Each scene shows the same named points in several views. A view is turned or mirrored, and shifted as a whole, has a little noise and may leave points out.
In the rows, zero is written as 128.

Scene 1
View 1
tede: [149 120 107 119 115 142 144 141 134 146 132 126 169 170 153 115 127 143
 132 103]
dur: [182 120  75 140  93 157 143 102 120  98 131 136 172 190 127 105  94 115
 151 132]
begi: [143 124 125 137  95 134 184 105  97 100 137 173 166 146  80 115 134  66
 200 146]
lini: [157 132  76 106 131 147 150 162  93 144 145 142 167 169 170 114 106 118
 144 116]
Kidif: [165 134 179 107 148 119 142 195 107 152 124 123 152 148 132 125 127 121
 130  98]
Fif: [142 137 144 131 113 139 158 101  92 129 127 156  98 113  96 123 131  81
 203 138]
sogoz: [124 163  68  98 100 143 130 137 105 147  96 145  65 132 146 101 153 146
 180 139]
pizi: [134 127 133 134 103 138 158 104 124 133 126 146 125 130 112 118 141 108
 178 122]
fute: [103 138 111 111 101 137 165 119 112 150 121 160 111 120 120 116 168 118
 196 132]
ruvop: [104 138 106  90 111 139 153 154 112 165 121 151 134 143 133 118 177 147
 171 129]
Peli: [167  98 169 131 125 157 161 105  98 126 161 147 201 166  80 141 116  94
 168 132]
zunad: [141 111 155 135 170 139 136 131 155 214 162  86 113  98 236 142  93 139
 107  31]
ruvav: [111 147 100 109 105 127 142 148 144 165 102 128  96 129 165 105 163 159
 152 102]
kirib: [154 172  66 109 104 138 117 141 104 137  88 132  44 133 160  95 123 139
 167 131]
pom: [111 137 115 101 138 128 155 168 123 184 132 131 126 121 183 120 149 137
 145  88]
lerin: [147 132 129 133 122 131 143 130 139 153 125 119 117 129 165 117 118 125
 142  87]
Buve: [105 131 149 119 119 119 159 146 149 170 120 131 127 117 150 119 167 137
 152  88]
veter: [147 140 100 145  91 119 159 127 143 113 109 137 132 144 141  96 125 107
 157 105]
View 2
Buve: [137 140 117 127  96 142 136 121 143  98 141 152 138 115 155 117 119  93
 115 126]
Fif: [ 77 112  83  98 102 134 117 128  79 155 135 117 159 163 137 147 151 105
 146  89]
kirib: [ 80 106 106 126  99 170 143 153 142 118  94 135  83 184  84 115 143 141
  80  78]
sogoz: [ 87  95 113 133 106 157 150 121 144 123 120 130 103 175  88 112 144 130
  79  80]
ruvav: [128 121 122 132  99 153 152 129 161 100 127 148 110 134 119 103 121 117
  87 108]
fute: [103 101 110 124 118 134 143  99 119 138 154 123 152 154 129 123 141 105
 112  91]
veter: [116 115 116  85 115 131 168 176  94 131 126 121 119 124 130  94 132 123
 112 109]
zunad: [187 186 107 115  78 165 132 152 183  29  65 151 109 124 180 129 104 145
 197 146]
ruvop: [101 108 134 142 119 132 152  90 127  98 146 134 129 142 119 107 150  95
 101 118]
begi: [ 80 103 106  84 131 108 147 136  36 159 155 101 166 141 145 120 164  90
 146 107]
lerin: [129 141 108 104  94 145 142 158 124  94 104 138 115 130 142 114 127 125
 142 122]
lini: [105 127 143 114 145 131 176 143  90  63  96 110  98 158 128  96 174 118
 144 135]
Kidif: [ 90 164 123 125  98 138 117 149  85  62 103 157 107 124 155 126 157  66
 129 163]
pizi: [101 112 102  99  99 127 139 132  90 137 140 123 149 131 133 122 137 112
 141 108]
dur: [ 83  98 126  74 115 111 183 172  43 116 110  95 103 123  94  80 163 146
 155 124]
pom: [140 145 130 139 120 152 149 117 156  67 114 143 117 148 153 116 136 103
 120 126]
Peli: [ 78 123 113  90 103  95 135 118  23 107 136 111 157 110 141 121 172  92
 203 153]
View 3
zunad: [ 62  98 120 129 163 144  35 171 131 166 162  66  47 104 164 141 123 136
 201  92]
Fif: [178 131  89 149 125 128  96 124 112 100 149 103 183 156  96 134 146  87
 142 169]
Buve: [144 114 110 128 129 138  49 140 122 105 135 138 104 121 151 101 107  90
 149 112]
ruvop: [167 110  93 131 115 137 108 126 126  76 104 163 107 152 129 102 101  89
 162 124]
ruvav: [134 139 112 121 126 127  78 145 114  96 114 139  77 173 159  98 110  80
 144 116]
lerin: [110 123 104 121 125 129  81 147 114 126 143  99 106 135 151 114 146  96
 157 122]
pom: [124 109 100 123 138 135  61 155 135 100 105 131  69 137 134 117 118 104
 167 110]
veter: [124 132  98 115  87 114  98 132 104  94 129  97 127 140 141  94 166  65
 126 134]
begi: [178 107  77 136  79 124 120 106 113  76 137 105 197 115  92 109 165  71
 134 161]
kirib: [129 174  95 118 143 113 114 158 107 104 102 124  95 236 141 122 148  83
 139 151]
Kidif: [129 108  77  99 143 135  75 168 135 135 117 166 138  97 138 106 180 122
 170 121]
fute: [178 123  98 146 115 131  92 119 118  72 122 128 133 164 112 115 105  75
 141 144]
sogoz: [151 160  99 128 130 119 115 142 111  84 101 134  98 225 133 116 123  79
 141 146]
tede: [109 104  90 110  93 129 129 135 117 111 124 128 102 118 154  94 152  99
 172 112]
dur: [110 114  79 113  62 113 184 115 100 105 132  92 142 137 137  98 190  81
 159 140]
View 4
begi: [199 235 127 119 131 160  47 178 117 137 177 147 125 114 120 170 194 181
 122 136]
veter: [140 179 126 120 132 164 100 142 106 117 155 135 129 137 130 197 159 173
 136 157]
dur: [159 176 119 143 126 186  36 165 107 127 162 147  91 188 115 201 157 174
 167 152]
fute: [162 191 147 124 139 158 113 137 108 129 153 187 118  99 140 139 191 165
 107 118]
kirib: [ 96 159 168 139 144 199 154 119 127 138 184 161  95 149 166 164 158 123
 136 121]
pom: [120 145 151 166 154 140 149 117 126 134 109 186 158 129  95 161 176 166
 131 128]
ruvav: [119 141 150 143 143 154 156 108 105 102 128 174 122 124 135 157 168 153
 129 137]
Peli: [221 216 123 171 134 127  21 175 125 137 156 150 128 155  66 159 186 159
 136 135]
tede: [148 148 132 169 139 151  87 137 114 110 121 163 125 165  93 181 168 170
 160 150]
ruvop: [152 164 160 160 142 160 121 133 123 106 128 197 117 111 127 138 203 168
 140 121]
lini: [123 157 146 174 147 184  88 152 139 155 135 180 129 175  95 191 176 178
 173 132]
pizi: [173 195 131 130 135 143  90 144 102 128 160 152 122 126 120 157 171 154
 111 135]
zunad: [105 108 117 177 162  88 151  90  99 175  90 162 193 186  36 180 114 131
 102 138]
lerin: [132 156 131 150 143 134 122 121 108 134 138 146 144 154  98 179 147 144
 124 144]
Buve: [150 159 141 150 146 115 141 115 108 104 116 163 154 111 103 154 175 158
 115 140]
sogoz: [115 161 166 136 141 194 144 122 119 128 170 183  91 129 166 149 173 141
 131 116]

In a view up to two points have been moved. Name them for each view, in the order of its rows, or write none.
view 1 => begi, kirib
view 2 => veter, dur
view 3 => ruvop
view 4 => lini
